Points, in no order, along strands that fork and pass close to each other.
In the rows, 128 means zero.
Two points are linked if the straight distance between their rows is under 113. Some points are linked to none.
furu: [137, 149, 151, 159, 114, 103, 126, 123, 126, 137,  89, 122, 111, 158, 152,
 190, 110, 140, 134, 144, 130, 106, 102, 159, 165]
Mam: [113, 149, 111, 134, 153, 100, 103, 142, 122, 108, 135, 154, 156,  84, 134,
 110, 112, 100, 133, 162, 105, 128, 165, 107, 101]
petum: [166, 103,  93, 105, 134, 145,  86, 145, 117,  96, 150, 121, 161, 136, 146,
 111,  95,  82,  90, 122,  83,  94, 160, 148,  89]
rufo: [ 98, 134, 115, 125, 129, 123, 150, 123,  75, 151, 114, 122, 140, 144, 101,
 143, 126, 162, 150, 135, 145, 165, 137, 105, 126]
ninef: [130, 151,  95, 117, 150, 142,  81, 114, 175, 107, 124, 107, 126, 100, 137,
 162, 138, 157, 124, 137,  94, 139,  91, 122,  97]
kubu: [156, 120, 178, 130, 143, 154, 136, 116, 144, 139, 151, 101, 121, 168, 165,
 126, 124, 123, 132, 127, 135, 142,  88, 156, 145]
gese: [136, 108, 112, 155, 117, 131, 108, 161, 145,  76, 134, 160, 174,  54, 116,
 111, 144, 119, 108, 131,  99,  89, 185, 164,  94]
vomi: [113, 130, 143, 135, 149, 140, 120,  97, 133, 127, 160, 131, 116, 127, 100,
 146, 102, 118, 115, 110, 125, 167,  89, 112, 185]
lif: [158,  96, 133, 134, 126, 140, 107, 135, 125, 104, 141, 142, 142, 141, 166,
 116, 127,  89,  96, 118,  84,  74, 118, 177, 119]
mozon: [102,  92, 136,  73, 142, 173, 135, 153, 126, 176, 166, 136, 146, 128, 129,
  74,  97, 116,  95, 126, 141, 190, 126, 101, 111]
latos: [108, 137,  91, 159, 150,  89, 143, 148, 124,  85, 107, 147, 112, 111, 134,
 144, 171, 116, 149, 136, 133, 101, 140,  93, 147]
Pes: [ 98, 147, 144, 157, 124, 136, 111, 110, 157, 153, 100, 156, 134,  70, 127,
 179, 139, 160, 151, 163,  90, 107, 141, 184, 138]
fovu: [132, 106, 117, 113, 162, 119, 133, 124, 139, 120, 142, 137, 132, 102, 140,
  82, 163, 104, 153, 116, 124, 113, 112,  93, 122]
daril: [136, 118, 112, 139,  75, 163, 115, 114, 170, 114, 189,  77, 124, 175, 104,
 115,  97, 166, 107, 109, 110, 160, 151, 127, 118]
zunub: [103, 151,  96, 124, 121, 142, 128, 131, 111, 121, 125, 122, 137, 129, 124,
 146, 112, 137, 166, 144, 138, 172, 171, 114,  66]
mekar: [109, 136, 119, 126, 154, 119, 168, 133,  95, 194, 142, 135,  93, 141, 127,
  99, 156,  94, 118, 122, 136, 117,  74, 109, 136]
feke: [109, 128, 137, 112, 166, 121, 175, 153,  96, 204, 132, 142, 121, 123, 130,
  82, 122,  94, 127, 150, 148, 143, 104, 111, 115]
Rine: [122, 136, 122, 117, 137, 143, 101,  97, 152, 123, 112, 115, 123, 127, 144,
 149, 157, 181, 172, 141, 114, 127, 116,  99, 144]
zumo: [120, 135, 112, 108, 158, 134, 185, 139, 108, 213,  93, 120,  85, 130, 114,
 152, 144, 116, 173, 111, 191, 143,  92, 108, 145]
zar: [121, 151, 108, 123, 136,  91, 135, 115,  80, 129,  86, 124, 116, 162, 114,
 161, 114, 143, 146, 150, 146, 119, 133,  83, 164]
zoraf: [137, 125, 117, 137,  85,  90, 123, 136, 152,  86,  93, 114, 129, 147, 161,
 163, 144, 171, 150, 123, 132, 116, 157, 147, 113]
Sepi: [ 90, 124, 126, 119, 112, 115, 135, 127,  73, 132, 129, 135, 129, 171,  89,
 115, 102, 133, 108, 120, 135, 177, 116,  95, 152]
bivel: [129, 113, 134, 113, 104, 126, 111,  98, 150, 130, 152, 139, 140,  88, 111,
 108, 117, 155, 147,  98, 136, 153, 147, 113, 108]
zateb: [148, 141, 149, 150, 143, 128, 104, 136, 155,  68,  87, 140, 120, 109, 153,
 137, 129, 146, 111, 169, 114, 109, 110, 148, 134]
dap: [159, 116, 147, 140, 112, 125, 148, 125, 121,  96,  89, 125, 132, 129, 148,
 143, 156, 171, 166, 111, 157, 114, 148, 156, 116]
pag: [115, 131, 118, 116, 154, 131, 123, 114,  88,  98, 135, 133, 122, 155,  93,
 126, 123, 116, 105,  94, 122, 178,  99, 113, 152]
sir: [105, 166, 108, 141, 114, 131, 123, 142, 149, 106, 109, 129, 123, 121, 164,
 145, 156, 144, 170, 178, 139, 124, 184, 113,  74]
sovo: [128, 138, 120, 119, 112, 120, 135,  98, 127, 115, 160, 105, 123, 134,  86,
 148,  74,  98, 101, 129, 150, 134, 140, 116, 115]
nobo: [171, 137, 108, 124, 148,  99, 152, 125, 139, 125,  75, 121,  94, 148, 140,
 172, 174, 157, 141, 154, 129,  51, 126, 120, 194]
fov: [126, 144,  88, 115, 114, 107, 102, 117, 147, 102,  73, 102, 120, 133, 110,
 177, 132, 160, 128, 191, 112,  69, 137, 102, 131]
rinid: [129, 134, 105, 144, 147, 107, 165, 146, 124,  91, 126, 119,  86, 154, 115,
 104, 191,  53, 126, 106, 132,  66, 116, 122, 150]
keze: [119, 115, 164,  80, 107, 104, 163, 156, 120, 159, 104, 119,  99, 181, 119,
  80, 141, 102, 104,  93, 179, 148,  83, 121, 141]
Voda: [148, 160, 129, 176, 138,  91, 127, 189, 132, 101, 131, 121, 143, 101, 155,
 108, 177, 106,  84, 145, 122,  73, 101, 137, 116]
buza: [131, 122, 152, 106, 126, 117, 146, 121, 138, 172, 133,  91, 141, 156, 163,
 136, 134, 150, 169, 134, 143, 152, 118, 134, 114]
Rog: [109, 138, 129, 154, 110,  98, 134, 161,  85,  91, 152, 167, 119, 152, 113,
  86, 131,  82,  71, 113, 133, 131, 141, 101, 144]
diza: [116, 146,  95, 147, 154,  84, 113, 156, 137,  70, 129, 132, 139, 109, 134,
 128, 122,  91, 106, 158, 107, 119, 136, 104, 125]
Fure: [157, 160, 112, 145, 146,  81, 109, 158, 103,  87,  99, 118, 140, 134, 137,
 138, 171, 133,  92, 111, 119, 103,  95, 135, 125]
nug: [148, 135, 151, 129, 138, 132, 154, 105, 139, 117, 132,  86,  99, 180, 136,
 135, 164, 155, 123, 140, 134, 111,  98, 129, 167]
nubed: [140, 128, 129, 111, 110, 156,  90, 118, 119, 148, 168, 112, 147, 147, 130,
 128, 103, 138, 107,  81, 129, 181,  93, 136,  99]
Riviv: [106, 116, 131, 111,  79, 155, 102, 132, 126, 150, 137, 108, 142, 160, 113,
 126,  94, 153, 142,  81, 160, 205, 105, 113, 114]
Rok: [124, 145, 117, 135, 126, 107, 121, 100, 104, 118, 106, 119, 127, 145, 114,
 134, 110, 135, 133, 177, 110,  75, 131, 102, 139]
Goz: [103, 101, 149,  79,  83, 141, 158, 152, 115, 184, 120,  99, 138, 181, 125,
  79, 113, 142, 112, 122, 166, 160, 101, 113, 103]
volo: [161, 138, 165, 173, 143, 131, 137, 135, 140, 102,  90, 150,  96, 114, 148,
 120, 100, 117, 112, 181, 118,  77, 122, 165, 158]
kulop: [ 90,  93, 130,  78,  96, 163, 131, 143, 114, 181, 103, 104, 154, 162, 116,
 105, 118, 159, 142,  90, 153, 185,  82, 116, 116]
Foz: [134, 131, 128, 143, 150, 101, 139, 153, 124,  87, 167, 152, 119, 119, 132,
 105, 122,  76,  74, 115, 133, 140, 135, 118, 133]
ket: [153, 144, 109, 116, 119, 142,  67, 105, 154, 111, 146, 103, 142, 120, 117,
 148,  99, 153,  97, 101, 101, 151,  94, 136, 101]
tiza: [118, 118, 130, 153, 105, 122, 126, 148, 166,  89, 110, 149, 149,  76, 131,
 134, 141, 131, 128, 172, 100,  92, 188, 180,  92]
nemu: [145, 136, 126, 154, 114,  85, 137, 122,  97, 138, 124, 147, 116, 121, 116,
 130, 118,  97, 101, 102, 122,  78, 110, 154, 132]
lod: [ 98, 158, 148, 149, 144, 171,  97,  96, 138, 179, 139, 133, 168,  82, 115,
 179, 114, 133, 160, 152,  86, 140, 142, 182, 138]
bukil: [153, 111, 124, 123, 106, 147, 138, 120, 147,  55, 153, 103, 111, 159, 110,
 114, 130,  91,  92, 117, 127,  95, 149, 152, 102]
tegoz: [125, 126, 119,  99, 104, 123, 134, 127, 146, 180, 166,  74, 142, 163, 148,
 114, 125, 157, 145, 129, 121, 163, 131, 126,  76]
zaf: [143, 105, 163, 121, 150, 122, 127, 132,  98, 158, 129, 182, 150,  96, 152,
  88, 103, 107, 149, 114, 124, 140, 145, 141, 135]
mezo: [145, 124, 100, 147,  95, 133, 100, 146, 147,  62, 145, 144, 151,  77, 100,
 112, 106, 133,  75, 124, 116, 114, 183, 131,  84]
fep: [133, 128, 102, 118, 156, 103, 128, 128, 132, 111,  99, 141, 123, 107, 144,
 128, 193, 146, 173, 125, 137, 103, 130,  78, 141]
Gos: [109, 146, 133, 176, 105, 127, 148, 114, 128, 169, 103, 157, 111,  97, 144,
 184, 159, 165, 164, 138, 127,  93, 144, 162, 134]
Zudu: [104, 151, 104, 147,  86, 129,  91, 152, 190,  78,  86, 139, 127,  89, 138,
 144, 145, 162, 148, 180, 110, 111, 183, 142,  79]
gipod: [115,  96, 137,  95, 123, 104, 160, 148, 121, 129,  97, 132, 103, 160, 126,
  89, 170, 130, 141,  92, 171, 138,  95,  93, 151]
mabu: [174, 103, 161, 131, 147, 172, 106, 108, 133, 138, 131, 155, 144,  93, 154,
 134,  99, 105, 129, 115, 100,  96, 128, 188, 134]
zesu: [125, 145, 144, 140, 162, 153, 119, 103, 140, 164, 154,  87, 154, 127, 112,
 176,  98, 121, 143, 132, 134, 175,  99, 136, 152]
netuz: [132, 124,  98, 128, 131,  93, 124, 137, 170, 113,  58, 131,  96, 116, 124,
 192, 166, 156, 120, 182, 117,  47, 120, 122, 174]
Tedaz: [139, 142, 111, 136, 176, 121, 134, 124,  95,  91, 111, 125, 117, 140, 118,
 152, 154, 123, 115,  99, 114, 139,  96, 141, 148]
pabel: [152, 137, 178, 164, 137, 100, 139, 125, 124, 137, 120, 149, 118, 125, 157,
 129,  84, 128, 124, 151, 115, 123, 124, 159, 172]
lorof: [114, 129, 130, 114, 107, 133, 149, 113, 117, 138, 125, 109,  94, 182, 127,
 123, 178, 153, 130, 112, 155, 124,  98,  97, 146]
nam: [138, 134, 139, 122, 119, 138, 155, 118, 120,  63, 125, 114,  80, 185, 101,
 108, 167,  80, 116, 110, 139, 102, 129, 131, 141]
bire: [137, 122, 101, 138,  93, 149, 119, 134, 169,  85, 183, 121, 123, 122, 113,
 110,  91, 146,  92, 126, 108, 154, 192, 122,  94]
nuku: [114, 140, 147, 169,  97, 122, 149, 113, 102, 175, 116, 118, 112, 163, 116,
 182, 124, 149, 152, 111, 159, 126, 107, 138, 185]
rosi: [163, 118, 168, 122, 116, 125, 137, 104, 136, 115, 116, 137, 136,  92, 121,
  90, 123, 155, 160, 122, 167, 122, 147, 119, 114]
Kam: [104, 136, 154, 140, 147, 174, 106, 100, 143, 203, 164, 100, 184, 116, 115,
 160, 110, 119, 177, 134, 124, 175, 129, 148, 148]
linaf: [153, 112, 146, 115, 145, 148,  93, 110, 120, 137, 147, 163, 170,  77, 137,
 114, 103, 129, 121, 120,  86, 117, 168, 159, 124]
Logoz: [164,  90, 109, 105, 133, 162, 125, 123, 126,  78, 164, 117, 140, 138, 121,
 123,  92,  80,  94, 105, 123, 116, 174, 152, 102]
Ziv: [118, 104, 107, 111, 136, 141, 117, 109, 136, 131, 176, 136, 135, 109, 118,
  88, 136, 137, 120, 109, 106, 142, 126,  95, 114]
kovo: [139,  94, 164, 110, 130, 167, 128, 132, 129, 115, 161, 162, 111, 138, 139,
  95, 128, 101, 104,  69, 154, 165, 104, 137, 137]
kugu: [ 96, 140, 133, 162,  98, 123, 159, 109, 113, 196, 122, 131, 125, 130, 122,
 192, 156, 177, 172, 126, 151, 128, 141, 123, 170]
mif: [111, 151,  99, 122, 127, 133,  94, 140, 133, 115, 147, 148, 152,  94, 135,
 118,  98, 106, 146, 145, 107, 163, 193, 121,  63]
zoz: [100, 123, 127, 124, 155, 141, 184, 118, 119, 206, 137, 122,  82, 121,  93,
 128, 138, 109, 146, 105, 164, 145,  78, 110, 167]
kag: [ 95,  94, 148,  78, 148, 159, 166, 143, 116, 202, 142, 139, 141, 113, 114,
  81,  92,  92, 132, 145, 151, 158, 132, 110, 117]
zupat: [131,  88, 123,  81, 132, 181,  95, 131, 128, 166, 186, 144, 148, 122, 137,
  68, 101, 136, 102, 108, 106, 169, 147,  92, 121]
Zifud: [153, 144, 176, 147, 149,  93, 139, 136, 109, 168, 110, 164, 139,  97, 162,
 112,  97, 122, 157, 142, 129, 136, 147, 164, 134]

A fork is a point with three links, a tip a point with one. Leave the first point through the second and follow the links. Name the first fork or tip that comes.
kulop / Goz | tegoz
nuku / kugu | pag
tegoz / buza | fep
zumo / zoz | Ziv
rinid / nam | pabel
daril / bire | zunub
Zifud / zaf | rinid

A fork is a point with three links. Follow the links from the first point to the second and name the forks in between, in order.
tiza / mabu | zunub > rufo > pag > pabel
Gos / Logoz | pabel
netuz / Voda | rufo > pag
Goz / zesu | fep > diza > zunub > rufo > pag
mezo / fep | zunub > diza
dap / Riviv | Ziv > fep
ninef / Sepi | fep > diza > zunub > rufo
Zifud / fep | pabel > pag > rufo > zunub > diza

Follow the links from the first point to the second, and from the first to the third. Name the last point that the two ways share.
gese / mozon / ninef | fep
Rok / mozon / nubed | fep
nug / gese / vomi | zunub
zoraf / diza / feke | Ziv
Fure / pabel / feke | pag
netuz / fovu / Zifud | rufo
keze / zar / Zudu | zunub
nobo / Voda / Zifud | pag

Name the points in between on the shortest way along the links from the first point to the second, in order.
Tedaz / Rog | pag > Sepi > rufo > zunub > mif > Mam > diza > Foz
Sepi / kugu | pag > vomi > zesu > Kam > lod > Pes > Gos
zunub / buza | mif > Mam > diza > latos > fep > Rine > ninef > ket > nubed > Riviv > kulop > Goz > keze > gipod > lorof > nug > kubu
lif / Rok | mabu > linaf > zaf > Zifud > pabel > furu > nuku > kugu > Gos > Pes > lod > Kam > zesu > vomi > pag > Sepi > rufo > zar
